Each row is a point on a tangle of strands that fork and nearly touch. The rows are in no order.
Points whose rows are less than 6.86 apart are linked; no others are. Some points are linked to none.
<51>: [ 3.35 -2.15 -1.81  1.16 -0.12  1.57 -1.18  0.01  1.09  2.32 -1.65  0.15
 -1.28 -0.24 -0.34  1.54  1.98  2.05 -0.84  0.18  0.95  2.17 -0.86 -4.43
 -0.04]
<878>: [-0.42  1.95 -1.22  1.84  1.47  0.04 -0.23 -0.36 -1.63  1.31 -0.90  3.08
  1.55 -2.09  2.20  0.82 -4.63  0.92 -3.90  0.69 -3.87  0.66  1.27  1.65
 -3.18]
<95>: [-0.03 -0.80  2.15 -3.71 -3.60  1.88  6.44  1.62  0.22  2.33 -4.18  0.16
  0.44  4.37 -2.30  5.02  2.74 -1.43  0.99  0.89  2.20 -0.99  1.80 -0.54
 -1.26]
<652>: [ 1.03  0.80  0.10  7.49  2.65 -1.74 -0.47 -1.92 -0.89 -1.91  1.36  2.91
  0.45 -6.55  0.84 -1.56 -2.74  3.27 -3.39  1.29 -2.64  1.52 -0.36 -2.23
  0.90]
<169>: [-1.73 -0.81 -0.70 -3.19  0.50  2.01  1.98  1.05  1.64  0.96 -3.59 -1.11
 -1.65  1.37 -1.15  2.61  4.35 -0.75 -0.36  4.38  2.51 -3.68  0.43  0.44
  1.04]
<283>: [ 0.20 -0.55  1.96 -1.23 -2.42 -2.75 -1.08 -2.61  0.72 -2.93  3.26 -1.27
 -0.54  2.41 -0.99 -3.23  0.61 -0.79  2.93 -3.30 -0.40  2.75 -4.27  0.46
  2.09]
<235>: [ 1.46 -0.77 -2.14  3.00  2.29  1.29  0.02  0.03 -0.09  1.35  0.44  2.01
  1.22 -4.23  2.32  1.91 -2.29  1.85 -2.27  0.96 -3.17 -0.07  1.74 -2.92
 -2.23]
<35>: [-0.31  0.02  3.11 -4.21 -2.99  0.69  6.24  1.17  2.19  1.14 -3.81  0.06
 -1.57  4.48 -1.16  2.91  4.94 -2.20  0.46  1.53  3.36 -2.35 -0.43  1.00
 -1.03]
<856>: [-1.02 -0.58 -1.44 -0.47  3.15 -1.75 -2.32  1.21 -0.66 -2.79 -0.01  0.97
  0.15 -1.83  1.32 -3.05 -3.08  1.06  1.46  2.55 -0.86 -0.44  1.72  2.48
  2.80]
<1019>: [ 2.39 -1.80 -0.27 -2.05 -4.72  1.47  1.82 -2.69  2.00  1.26  1.21 -1.13
 -0.74  1.44  0.31  2.62  1.92  0.62  0.53 -2.22 -0.16  1.79 -1.94 -4.20
 -1.58]
<331>: [ 1.09 -0.23  1.36  4.51  0.74 -2.15 -1.51 -0.06 -1.30 -3.84  1.95  1.92
  2.52 -2.58 -1.93 -4.22 -3.40  1.98  1.91 -0.45  0.54  1.43  1.32  0.81
  5.01]
<218>: [-0.37 -4.31 -2.68 -0.25  3.47  0.45 -1.33  0.57 -0.49 -1.75 -0.48  1.01
  0.05 -5.00  0.56  1.09 -1.40  2.63  0.85  4.00 -1.17  0.38  1.93 -0.16
  4.02]
<589>: [-0.71 -0.26  1.46 -3.52  1.14 -1.61  0.48  1.04  1.70 -0.62 -0.88 -2.37
 -2.18  3.16 -0.49 -3.16  2.63 -3.38  4.16  1.68  4.47 -3.44 -1.64  3.38
  0.68]
<679>: [-3.58  1.10  0.28 -4.32  1.67 -0.68 -0.41  2.87 -0.67  0.15 -2.40 -3.36
  0.51  0.82 -0.20  1.14  3.13 -3.23  1.36  2.26  1.58 -4.51  0.85  2.75
  2.00]
<1091>: [ 1.54  2.73  0.63  3.37  0.74 -2.31 -2.48 -0.83  0.10  0.06  1.18  0.33
  1.91  1.69  0.29 -4.87 -3.18 -1.98 -0.86 -2.07 -0.80 -0.21 -1.93  2.54
 -1.84]
<242>: [-1.92  1.15 -0.35 -0.47  4.15 -1.15 -1.96  1.51 -1.84 -0.82  0.58  0.98
  1.05 -2.10  2.12 -2.85 -3.06 -0.95  0.41  1.46 -2.96 -0.70  1.23  3.29
  0.87]
<262>: [-2.82  2.19 -0.54  0.47  1.38  1.59  0.07  2.03 -3.25  0.80  2.15 -1.06
  1.43 -1.68  0.69  0.59  1.66  0.41 -0.24  0.61 -1.58 -0.76  2.01 -0.05
 -0.43]
<979>: [-2.31  2.31  1.92 -3.08 -1.63  1.38  1.52  1.35 -2.65  0.99  1.66 -2.78
  2.02  2.03 -0.16  1.24  2.44 -2.36  0.59 -2.18 -0.85 -0.86  0.79  0.67
 -1.47]
<248>: [-0.83  0.70 -2.94  0.21  1.58  2.16  2.42  2.34 -2.51  2.99 -1.64  1.59
  2.10 -1.77  0.46  5.09 -2.19  0.54 -1.07  0.78 -2.71  0.35  2.07 -1.84
 -3.17]
<277>: [ 0.96 -0.24 -2.83  1.30  0.02  3.10  1.91  1.18 -1.27  4.30 -0.83  1.07
  2.48 -0.38 -0.41  4.26 -0.56  0.66  0.05 -0.30 -0.83  0.75  0.11 -4.14
 -3.46]
<489>: [ 3.53  0.10 -0.12 -0.20 -3.25  0.18  1.71  0.77  1.29  1.32 -2.23  0.63
 -1.10  3.35 -0.26  1.63  0.82  1.55 -2.24 -1.47  0.36  2.23  0.62 -2.62
 -2.66]
<507>: [-3.70 -2.40 -2.70 -2.97  2.32  1.05  0.33  2.61 -1.79  0.92 -2.08 -2.57
  0.38 -3.86  1.84  3.54  2.07 -0.17 -0.18  4.37  0.49 -2.99  2.30  2.12
  1.46]
<424>: [-2.28  4.41  0.74  4.72  0.82  0.51  1.08 -0.79 -2.40  1.38  3.10  1.70
  0.91 -2.87  0.12 -0.19 -1.69  0.35 -2.09 -1.37 -1.93 -0.07  0.68 -0.15
 -2.89]
<692>: [ 0.01  0.51 -0.29 -3.86  2.22  0.47  0.16  2.38 -0.16  2.08 -3.48  1.26
 -0.45  1.33  0.96 -0.33 -1.31 -1.10 -0.70  3.40 -2.25 -1.04  2.02  3.82
 -0.93]
<916>: [-1.28 -0.77  1.01 -2.43  1.38 -1.09 -0.91  1.20 -0.18 -1.99 -0.13 -2.84
 -0.96  2.17 -0.66 -3.73  1.31 -1.36  4.17  0.77  4.27 -1.81 -1.10  3.26
  2.50]
<193>: [-2.45 -0.81 -1.47 -1.49  2.46 -0.34 -1.44  1.98 -0.94 -2.36  0.39 -1.25
  0.47 -1.99  0.23 -1.50 -0.58  0.04  2.30  2.72  0.76 -2.09  2.29  2.75
  3.71]
<755>: [-0.89  0.23 -1.20 -0.77 -2.15  1.97  0.95  0.56  0.27  2.57  0.38 -0.05
  0.27  2.08 -0.82  2.30  2.04 -0.26  0.21 -1.27  0.12  0.80 -0.12 -2.02
 -0.62]
<439>: [ 3.09 -0.17 -0.20  4.91  1.14  2.03  1.26 -0.46 -0.51  2.56  1.66  1.12
  1.24 -3.66  0.48  1.80 -0.12  1.76 -2.36 -0.92 -2.05  0.97  0.47 -4.59
 -3.82]
<1123>: [ 2.27 -0.84  1.28  3.00  0.65 -1.04 -2.04  0.08  0.27 -3.36  1.28 -0.09
  0.76 -1.67 -0.31 -4.79 -1.61  1.77  1.38 -0.54  1.11  1.29  1.20  0.46
  4.40]
<855>: [ 1.99 -2.22 -1.07  6.10  0.01 -0.37 -1.39 -2.16 -0.82 -1.24  3.26  0.91
  1.48 -4.59 -2.69  0.29 -0.80  3.49  2.32 -0.52  1.20  2.13 -0.22 -4.80
  2.74]
<732>: [ 0.06 -1.74  1.07  0.69 -3.27 -0.09 -1.51 -3.62  0.83 -2.03  4.24 -0.93
 -0.16 -0.76 -1.06 -0.65  0.30  0.50  2.82 -2.63  1.23  1.39 -0.68 -1.36
  2.50]
<179>: [ 1.95 -1.50 -0.40  3.23  0.67  0.59 -1.97 -0.42  0.68 -2.19  1.27  0.14
  0.30 -3.19  0.58 -2.45 -1.46  2.44  0.30  0.15  0.70  0.84  1.84 -1.49
  3.27]
<505>: [-2.48 -0.36 -0.27 -3.36 -1.17 -0.09 -0.33  0.42  0.18 -0.72  0.63 -2.51
 -1.78  2.18 -1.65  1.03  3.64 -1.02  1.75  0.25  2.59 -1.57 -0.23  0.92
  0.77]
<241>: [ 2.24 -0.58 -0.67  5.70 -0.83  0.57 -1.28 -3.09 -0.59  1.40  2.58  0.60
  1.51 -2.75 -0.88  1.37  0.47  2.04 -0.72 -2.01 -0.48  2.30 -3.07 -6.04
 -1.50]
<383>: [-0.11 -2.70 -1.81  1.66  3.70 -1.59 -0.72 -1.23 -0.66 -1.51  1.57  3.37
  0.51 -6.83  2.44  0.55 -2.97  2.54 -1.34  3.15 -4.71  1.71  1.05 -1.13
  1.74]
<784>: [ 0.65 -1.26  0.14  3.00 -1.59  0.77 -1.90 -2.04  0.61 -0.68  2.96  0.01
  0.38 -1.79  0.08 -0.73 -0.18  1.09  0.91 -2.15  1.31  1.06  0.23 -2.51
  1.79]
<414>: [-2.31  0.17 -0.70  3.64  1.51  1.25 -0.71 -0.83 -2.55 -0.57  4.25 -0.08
  1.44 -4.92 -0.49  1.07 -0.28  1.68  1.53 -0.45  0.25 -0.73  1.75 -2.45
  0.91]
<675>: [-0.77 -1.03  1.42 -3.85 -1.95 -1.41  0.92 -0.10  1.60 -2.03  1.32 -2.93
 -1.87  3.63 -0.10 -1.84  3.67 -1.05  2.72 -0.52  1.94 -0.40 -2.32  1.02
  1.04]
<1036>: [-1.25  2.45  1.23 -0.59 -2.75 -0.62 -0.19 -1.45 -1.17 -0.18  2.53 -0.46
  0.96  2.94  0.37 -0.18 -0.81 -1.12 -0.02 -4.36 -0.21  0.90 -1.89  0.57
 -2.73]
<1050>: [-0.39  0.06  2.41 -4.78 -1.05 -1.49  3.21 -0.49  2.52 -1.26 -0.82 -2.38
 -3.05  4.25 -0.14 -1.92  4.07 -3.14  3.28  1.07  4.06 -2.39 -3.56  2.54
 -0.15]
<56>: [-0.68  1.09  1.16  5.51  1.83 -2.61 -2.19 -1.06 -1.30 -3.43  2.61  2.53
  2.17 -3.53 -1.09 -2.84 -3.28  1.57  0.15 -0.32 -1.14  0.00  1.03  0.29
  3.22]
<216>: [-0.42  1.62  2.52 -5.16 -0.80 -0.43  3.00  1.80  0.28  0.78 -1.98 -1.78
 -0.12  5.34 -1.55  0.54  1.89 -3.95  1.67 -0.90  0.94 -2.37 -0.24  2.44
 -2.07]
<562>: [-2.72  0.41 -0.37  0.60 -0.23  0.81 -1.88 -0.86 -2.50 -1.66  3.64 -1.63
  1.36 -2.47 -0.96  1.32  0.10  0.66  2.57 -0.81  1.42 -1.32  1.68 -1.36
  1.87]
<837>: [-2.01  1.49  0.27 -2.02  0.40  2.01  0.52  2.51 -2.84  1.26  0.66 -2.09
  1.59  0.27 -0.27  2.30  2.43 -0.53 -0.43 -0.12 -0.86 -1.47  2.06  0.09
 -1.12]
<70>: [ 1.98  0.17 -0.73 -0.64  2.62 -1.51 -1.24  0.98  1.14  0.76 -2.70  2.50
 -0.90  0.00  1.76 -2.78 -3.37 -0.41 -2.59  1.59 -3.67  1.36  0.87  3.48
 -1.06]
<29>: [-1.69  0.79 -0.22 -3.28 -2.67  0.77  1.60  0.59  0.24  1.05 -0.73 -0.40
 -1.25  4.14 -0.84  2.01  2.56 -0.54  0.83 -0.85  1.33  0.47 -1.13 -0.23
 -0.79]
<76>: [ 0.20 -3.57 -1.22  2.24  3.58 -1.36 -1.59  0.05 -0.66 -2.59  1.29  2.52
  0.64 -6.48 -0.19  0.27 -2.46  2.51  0.41  2.53 -2.57  1.00  2.61 -0.48
  3.80]
<475>: [ 0.10 -3.78  0.33 -0.42 -1.88 -0.27 -1.13 -1.55  0.66 -2.47  0.85 -0.75
 -1.13  0.01 -2.50  0.58  2.25  2.10  3.37  0.27  3.94  1.13 -0.82 -2.06
  5.08]
<131>: [ 2.11  2.11  1.94 -2.00 -1.78 -0.63  0.92  0.76  0.99  0.89 -0.58 -0.34
  1.04  5.75 -0.50 -1.81 -0.46 -2.22  0.07 -2.03 -0.84 -0.40  0.08  0.79
 -2.56]
<961>: [-1.38 -3.49 -1.33 -1.49  0.44  2.20 -0.13  0.71 -0.88 -0.25 -0.05 -2.99
 -0.40 -0.96 -0.39  3.40  3.92  1.26  1.02  1.48  3.14 -1.82  0.27 -1.55
  0.96]
<715>: [ 0.92  1.56  0.97  6.46 -1.48 -1.74 -1.47 -2.89  0.62 -2.11  3.48  0.62
  0.81 -2.07 -0.67 -3.51 -1.26  0.81 -1.39 -2.72 -0.11  2.20 -1.68 -1.05
  2.07]
<176>: [-2.75 -0.31  2.69 -5.15 -2.19 -1.28  3.01 -0.60  1.21 -0.56 -1.38 -2.73
 -2.76  3.06 -0.38  0.75  5.92 -2.83  2.33  1.85  4.93 -3.48 -2.44  3.03
 -0.23]
<787>: [-0.04 -2.21 -2.73 -2.26  2.82  0.33 -0.62  0.42  0.10  0.87 -2.17  2.37
 -1.51 -2.85  2.50  1.14 -2.51  1.61 -2.03  3.39 -3.25  1.92  0.98  1.37
 -0.21]
<814>: [ 0.78  2.71  0.57  2.50  2.16 -0.58 -1.75  0.14  0.05 -0.16  0.06  1.14
  1.93  0.05  1.15 -3.46 -3.71 -1.23 -2.39 -1.02 -3.09 -0.78  0.07  2.13
 -1.58]
<1129>: [-2.16 -1.34 -1.54 -2.90  2.35  0.29 -0.59  1.14  0.90 -1.94 -2.05 -1.57
 -1.18 -0.78 -0.39 -0.72  0.83 -0.27  1.72  4.72  2.26 -3.36  1.37  2.75
  3.78]
<1203>: [ 0.29  0.16  2.09 -3.19 -1.49  1.34  0.93 -2.04  2.73  0.32 -2.70  0.24
 -3.71  3.03 -0.89  0.63  2.76 -0.56  0.99  0.99  4.34 -1.14 -2.11 -0.16
  0.38]
<1065>: [ 0.96 -0.74 -2.20  1.29 -0.08  2.48  0.16  0.71 -0.13  2.75 -0.11  0.49
  0.67  0.12 -0.30  2.56  1.16  1.44 -0.62 -0.28 -0.49  1.31 -0.17 -3.81
 -1.27]
<257>: [-1.31 -1.13 -0.32 -2.52  0.57  1.06 -0.53 -0.38  2.30 -0.94 -1.96 -1.20
 -1.76  0.38 -1.12  0.26  2.52 -0.59  2.00  4.19  3.57 -3.85  0.72  0.71
  3.47]
<1185>: [ 1.65  0.67  0.77 -1.38 -3.02  0.96  3.38  1.43 -0.47  1.70 -3.44  1.29
  0.12  4.73 -1.63  2.39 -0.32  0.81 -0.85 -0.99  0.70  1.74  1.71 -0.16
 -2.92]
<280>: [-2.17 -4.34 -2.69 -1.86  3.89 -0.13 -0.12  1.48 -0.85 -0.41  0.05  0.93
  0.17 -5.79  2.48  2.36 -0.28  0.88 -0.22  4.05 -2.90  0.10  2.00  0.83
  2.30]
<558>: [ 0.70  1.00  1.92 -4.44 -4.24 -1.26  2.41 -2.46  2.20  0.17 -0.40 -0.33
 -1.18  5.79 -0.24 -0.57 -0.11 -2.44  1.62 -2.88 -0.32  1.34 -4.13  1.34
 -1.87]
<1145>: [ 3.50  0.61 -1.80  6.44 -0.47 -0.39 -1.07 -1.17  0.12  1.29 -1.45  1.55
  0.56 -3.41  1.51  0.09 -2.71  1.78 -5.66 -0.76 -1.57  2.71 -1.12 -1.63
 -2.04]
<138>: [-1.48 -0.46 -2.09 -3.85  2.23 -0.12  1.34  2.21 -0.95  1.44 -2.37  2.35
 -0.08 -1.25  2.44  1.65 -1.67  0.02 -1.57  3.41 -4.26  0.59  2.18  2.60
 -1.07]
<514>: [-1.75 -3.72 -1.60 -1.14  1.22  2.07 -0.78  1.61 -1.04  0.31 -0.72 -1.95
  0.14 -2.78  1.21  2.36  2.32  1.55  0.87  3.44  2.52 -2.41  1.98 -0.15
  1.91]
<1217>: [ 0.11 -1.05 -1.13  5.22  3.88 -1.11 -0.84 -1.96 -1.42 -0.77  1.40  3.60
  0.80 -7.21  1.23  0.49 -3.39  3.04 -2.23  2.10 -3.64  1.41 -0.17 -2.15
  0.28]
<844>: [ 0.05  1.73  0.66  4.85 -2.91 -1.64  0.18 -2.86  0.61 -1.41  4.17  0.26
  0.08 -0.50 -0.44 -1.57  0.17  0.50 -1.76 -4.13 -0.98  3.13 -3.07 -1.94
 -0.56]
<151>: [-0.60 -0.55 -0.86 -3.06 -0.59  2.61  2.25  1.55  1.44  2.35 -2.55 -0.98
 -0.75  1.86 -2.02  3.58  3.26 -1.63 -0.12  1.97  1.06 -2.35  1.57 -0.05
 -0.44]
<205>: [-1.40 -1.04 -2.69  1.58  2.74  1.62 -0.81  0.49 -1.71  0.50  1.86  0.54
  1.08 -5.05  1.55  2.53 -1.37  1.51  0.64  1.57 -1.18 -1.13  2.03 -2.13
 -0.33]
<166>: [ 0.54 -1.66  1.45 -1.01 -1.66 -1.02 -1.81 -1.77  1.51 -2.13  0.00 -0.40
 -1.46  1.68 -1.63 -2.69  0.88  0.68  3.82  0.66  4.05  0.27 -1.01  0.34
  4.91]
<971>: [ 4.45  0.66 -0.46  1.20 -3.76 -0.31  0.20 -1.06  2.89  0.71 -1.31 -0.13
 -1.37  1.74  0.12 -0.27  0.02  0.56 -2.76 -2.75  0.10  2.23 -0.24 -2.81
 -1.57]
<359>: [-2.68  3.06  1.19  3.11 -0.43  1.31  0.83 -0.97 -2.06  0.75  3.57  0.40
  1.52 -1.92  0.28  1.45 -0.30 -0.45 -0.78 -3.54 -0.96 -0.30  0.09 -2.06
 -1.99]
<988>: [ 0.32 -0.78  0.23 -2.12  3.86 -1.44 -1.62  1.62  0.69 -1.48 -1.66 -1.13
 -1.34  0.99  0.72 -4.27 -1.32 -1.39  3.11  2.49  2.21 -2.72  0.40  4.01
  1.61]
<708>: [-1.85 -2.22 -2.73 -3.06  1.94  2.20  2.06  3.01 -0.64  2.33 -3.13 -0.84
 -0.46 -1.93  1.10  4.73  1.31  0.14 -0.73  3.59  0.32 -2.17  2.19  0.72
 -0.92]
<774>: [ 1.83  0.44  1.55 -2.09 -5.15 -1.69  1.63 -3.04  2.30 -0.40  1.58 -0.71
 -0.57  3.98  0.70 -1.30 -0.44 -1.62 -0.16 -4.38 -2.17  2.79 -4.17  0.38
 -1.97]
<203>: [ 0.34  2.58  0.63  1.72 -1.68 -0.52 -0.66 -0.42 -0.42  0.15  0.55  0.48
  1.05  2.70 -0.16 -0.53 -1.65 -0.35 -2.56 -3.51 -0.62  1.27 -1.22  0.34
 -2.83]
<337>: [-2.95 -2.37 -0.64 -2.82 -1.41  0.35 -0.09 -0.23 -0.58 -0.64  0.63 -3.03
 -0.98  0.30 -1.78  3.54  4.94  0.06  1.89  0.79  3.39 -1.48 -0.84 -0.94
  1.73]
<268>: [ 0.09  2.69 -0.02  0.76 -0.21  0.91  1.34  1.93 -1.08  1.09 -0.18  0.94
  1.04  1.86 -0.91  0.66 -1.41 -0.54 -2.10 -1.91 -2.12  0.79  1.56  1.00
 -3.16]
<689>: [ 2.81  0.75  1.22 -0.17  1.54 -2.40 -3.35  0.17  1.21 -1.21 -0.93 -0.11
 -0.64  3.16  0.49 -4.55 -1.46 -0.69  0.53 -0.35  0.55 -0.91 -0.78  1.14
 -0.04]
<495>: [ 1.55  1.69  1.20  4.04 -1.39 -2.10 -2.38 -2.17  1.16 -1.26  1.86 -0.15
  1.49  1.30  0.42 -4.87 -2.17 -1.24 -0.96 -3.30 -0.01  1.49 -2.68  0.77
  0.60]
<39>: [ 2.02  1.91  2.72 -3.34 -1.53 -1.87  3.47  1.83  0.20  0.82 -2.40 -0.04
  1.10  7.34 -1.71 -0.75 -0.72 -3.12  1.50 -2.22  0.18 -0.67 -0.27  1.82
 -3.44]
<620>: [-1.62  0.59  0.55 -3.69  2.33 -0.51 -0.11  3.20  0.59  0.00 -2.89 -0.84
 -1.29  2.67 -0.99  0.39  1.95 -2.55  0.25  1.49  0.69 -2.90  0.48  2.56
  0.37]
<26>: [ 2.66 -1.43 -2.19 -0.45  1.52  1.32  0.31  0.65  0.54  2.00 -3.15  2.35
 -1.26 -2.02  2.00  0.99 -2.74  1.92 -3.38  2.22 -2.87  2.39  1.45  0.32
 -1.85]
<173>: [-0.98 -0.67 -1.31 -0.92  1.86  1.28 -0.86  2.29  0.45  0.06 -1.54  0.30
 -1.04 -0.22  0.58  1.47  0.10  0.08 -1.17  0.77 -0.40 -0.87  1.65  0.31
  0.43]
<770>: [-1.92  1.09  0.96 -0.13 -2.43  0.04 -0.71 -2.59 -0.80 -1.19  4.54 -1.51
  0.29  0.18 -0.41 -0.40  0.13 -0.76  1.70 -3.58  0.18  0.78 -0.97 -0.20
 -0.26]
<986>: [-2.32 -0.52  1.73 -5.12 -3.22  0.15  4.20 -0.04  2.26  0.23 -1.59 -1.72
 -1.81  3.42 -0.50  3.23  5.56 -2.60  1.46  0.63  3.12 -2.73 -1.84  0.43
  0.28]
<445>: [ 2.50 -2.03 -2.58  4.70  1.06  0.76 -2.54 -1.91 -0.32  0.98  1.23  0.90
  1.05 -3.79 -0.89  1.34 -1.07  2.86  0.36  0.26  0.39  1.32 -0.82 -4.89
  0.01]
<385>: [-1.13  0.05  0.27  3.42  2.33  0.26 -2.23  0.46 -1.33  0.20  1.01  2.13
  0.73 -3.34  1.31 -1.43 -1.49  0.93 -1.39 -0.31 -2.15  1.33  0.99  0.66
  1.30]
<873>: [-2.63  2.22 -0.53 -1.03  2.44 -0.59 -2.22  2.08 -1.68  0.92 -0.95  0.69
  0.61 -0.15  1.80 -1.15 -2.87 -1.98  0.24 -0.35 -0.74 -1.26  1.15  3.29
 -0.45]
<19>: [-1.79  1.83  2.04 -4.93 -0.74  0.09  1.94  2.32 -1.54  0.71 -0.62 -4.18
  1.45  3.46 -0.72  0.68  2.77 -3.76  1.54 -0.70  0.69 -2.95  0.50  2.65
 -1.10]
<713>: [ 1.24  0.53  0.40  7.52  1.38  0.35 -0.21 -1.87 -1.09  1.74  2.27  2.04
  0.85 -4.58 -0.02  0.73 -0.29  2.24 -2.58 -0.91 -1.39  1.46 -1.37 -4.41
 -2.07]
<761>: [ 0.31  0.05  1.41  2.11 -3.63 -2.17 -0.39 -3.44  1.10 -2.51  3.75 -0.62
 -0.28  0.30  0.00 -2.08 -0.27  0.01 -0.04 -4.84 -0.91  3.73 -4.16 -0.89
  0.81]
<915>: [ 3.49  0.12 -1.88  3.30 -0.21  0.39 -1.19 -0.55  0.30  1.80 -2.40  1.72
 -0.60 -1.63  1.17  0.04 -2.59  2.01 -4.44  0.04 -1.34  2.83  0.63 -0.30
 -2.42]
<768>: [ 1.54  1.74 -0.54  3.57  1.76 -1.71 -2.35 -1.30  0.00 -0.45 -0.68  2.51
  1.31 -2.30  1.99 -2.43 -4.63  0.89 -4.72  1.25 -4.13  1.05 -0.23  1.95
 -1.18]
<801>: [ 1.24  1.21 -0.47 -0.94  1.12  0.08 -0.40  1.90  0.77  2.10 -3.50  2.20
 -0.37  2.37  0.43 -1.27 -1.76 -0.83 -1.90  1.33 -2.41  0.76  1.05  2.39
 -0.91]
<779>: [ 3.54 -0.96 -0.22  0.73 -3.92  0.51 -0.28 -2.76  1.74  0.17  1.88 -1.02
 -1.18  0.31  0.16  0.51  1.33  1.57 -0.96 -2.71  0.05  2.45 -1.17 -4.16
 -1.23]
<783>: [ 2.76  0.69 -1.34  1.71 -0.13 -0.38 -2.32 -0.12  1.45  0.12 -2.64  0.62
 -2.11  0.59  0.73 -2.30 -2.15  1.17 -2.84 -0.37  0.54  2.08 -0.19  0.82
 -0.60]
<960>: [-1.26  1.45  2.04 -2.72  0.13 -1.37 -2.17 -0.03 -1.15 -0.25  2.08 -2.09
  0.46  2.22 -0.36 -1.79  0.12 -3.41  3.10 -2.38  1.35 -1.95 -0.28  2.67
 -0.74]
<697>: [-1.75  2.96  0.69  4.07  2.13  0.31  1.13 -0.01 -2.21  1.51  0.75  3.10
  1.62 -3.91  2.42  0.40 -3.24  0.45 -3.54 -0.17 -3.84 -0.09  1.04  0.58
 -2.92]
<1133>: [-0.93 -1.42  1.35 -2.17 -1.62 -1.99 -0.10 -0.75  0.38 -3.40  3.44 -2.48
 -0.79  2.19 -0.86 -2.91  1.98 -0.60  3.69 -2.04  1.39  1.05 -2.81  1.08
  2.53]
<48>: [-0.23 -3.27 -0.31 -3.50 -4.05  1.46  1.48 -3.03  1.25  0.77  1.78 -1.61
 -1.21  1.04  0.31  3.50  3.37  0.37  2.31 -1.13  1.10  0.97 -3.19 -3.48
  0.04]
<643>: [-0.65  0.96  0.98 -4.03  0.41  0.36  2.40  3.04  0.86  1.30 -3.71 -0.31
 -0.60  3.38 -2.04  2.38  1.67 -2.97 -0.20  1.33  0.33 -3.21  2.09  2.48
 -1.13]
<106>: [ 0.02  0.84  0.64 -3.02 -3.14  0.33  1.13 -1.65  2.43  0.52 -1.67  0.29
 -2.94  4.53 -1.19  0.75  1.18 -0.93  0.73 -1.15  2.16  0.77 -2.61 -0.24
 -0.73]
<409>: [-2.11  2.63  1.08 -1.59  1.17 -0.50 -1.97  1.57 -1.90  1.05  0.55 -1.03
  1.26  1.20  0.70 -1.34 -0.80 -3.03  1.62 -1.60  0.09 -1.88  1.02  2.62
 -0.60]
<808>: [-0.12  1.48 -0.43 -0.67 -0.01  2.35  3.19  2.87 -1.69  2.23 -2.18  0.88
  1.90  1.06 -0.81  2.88 -1.69 -0.60 -1.40 -0.19 -2.17  0.35  3.43  0.77
 -2.57]
<577>: [-1.94 -0.99 -0.85  0.36  1.49  1.04 -1.94  0.57 -1.40 -2.33  1.53 -1.26
  0.95 -2.43 -1.17 -0.28 -0.25  1.03  2.25  1.13  1.14 -1.14  2.25  0.34
  3.77]
<1160>: [ 2.50  1.47  2.11 -1.48 -0.55 -2.17 -1.35 -1.02  1.52  0.18 -0.88 -0.33
  0.49  5.56 -0.03 -3.51 -1.11 -2.51  0.83 -2.21  0.37 -0.95 -2.64  0.89
 -1.67]
<1112>: [ 1.60  2.80  0.36  6.73 -0.11 -0.49 -0.19 -0.84  0.00  0.17  0.56  1.51
  0.96 -2.02  0.56 -1.85 -1.93  1.09 -5.43 -1.49 -2.42  1.97 -1.32 -0.80
 -1.91]
<1126>: [ 1.28  1.93  1.21  8.14  0.90 -1.64 -0.28 -1.64 -0.35 -1.13  1.88  1.98
  0.41 -4.51  1.28 -2.13 -1.54  2.42 -4.32 -0.91 -1.31  1.34 -0.89 -2.12
 -0.44]
<344>: [ 1.49 -1.09 -0.08 -1.99  3.16 -0.88 -1.47  1.67  1.70 -1.72 -2.39 -0.20
 -2.88  0.42  0.80 -3.07 -0.73  0.29  0.21  2.73  0.82 -0.95  1.12  2.95
  1.20]
<1206>: [ 2.19  0.97  2.75 -2.46 -4.67 -0.82  4.85  0.73  0.44  0.81 -3.33  1.09
  0.32  6.84 -2.20  1.39 -0.76 -0.76  0.36 -1.52  0.59  1.41  1.24  0.58
 -2.89]
<547>: [ 1.23 -2.66 -1.14 -0.09 -0.70  0.57 -1.78 -0.80  1.18 -0.58 -0.73 -0.26
 -2.16  0.32 -1.20  1.17  2.24  2.23  0.84  0.40  2.86  1.13 -1.22 -3.66
  2.49]
<174>: [ 0.68  0.34  0.12 -0.83 -1.43  1.94 -1.30 -1.47  1.59  0.15  0.18 -1.16
 -1.10  1.85  0.04 -2.21  0.17 -0.10  0.79 -0.76  1.65  0.26 -0.68 -0.05
  1.29]

Follow the links from the first point to the second, and from the first to the third. Name the last point that the two ways share.
<248> / <1091> / <774> | <29>
<873> / <689> / <971> | <39>
<878> / <988> / <774> | <675>
<589> / <558> / <268> | <29>
<280> / <692> / <169> | <1126>
<514> / <732> / <761> | <505>
<1217> / <783> / <689> | <1126>
<507> / <844> / <986> | <675>
<547> / <359> / <961> | <505>

A fork is a point with three links. Follow the links from the first point to the second and name the forks in between, in order.
<242> / <1217> | <193> > <713> > <1126>
<1126> / <131> | <713> > <193> > <643> > <216> > <39>
<692> / <151> | <915> > <1126> > <713> > <193>
<203> / <507> | <1065> > <29> > <505>
<761> / <1203> | <675> > <505> > <29> > <106>
<1185> / <713> | <39> > <216> > <643> > <193>
<106> / <203> | <29> > <1065>
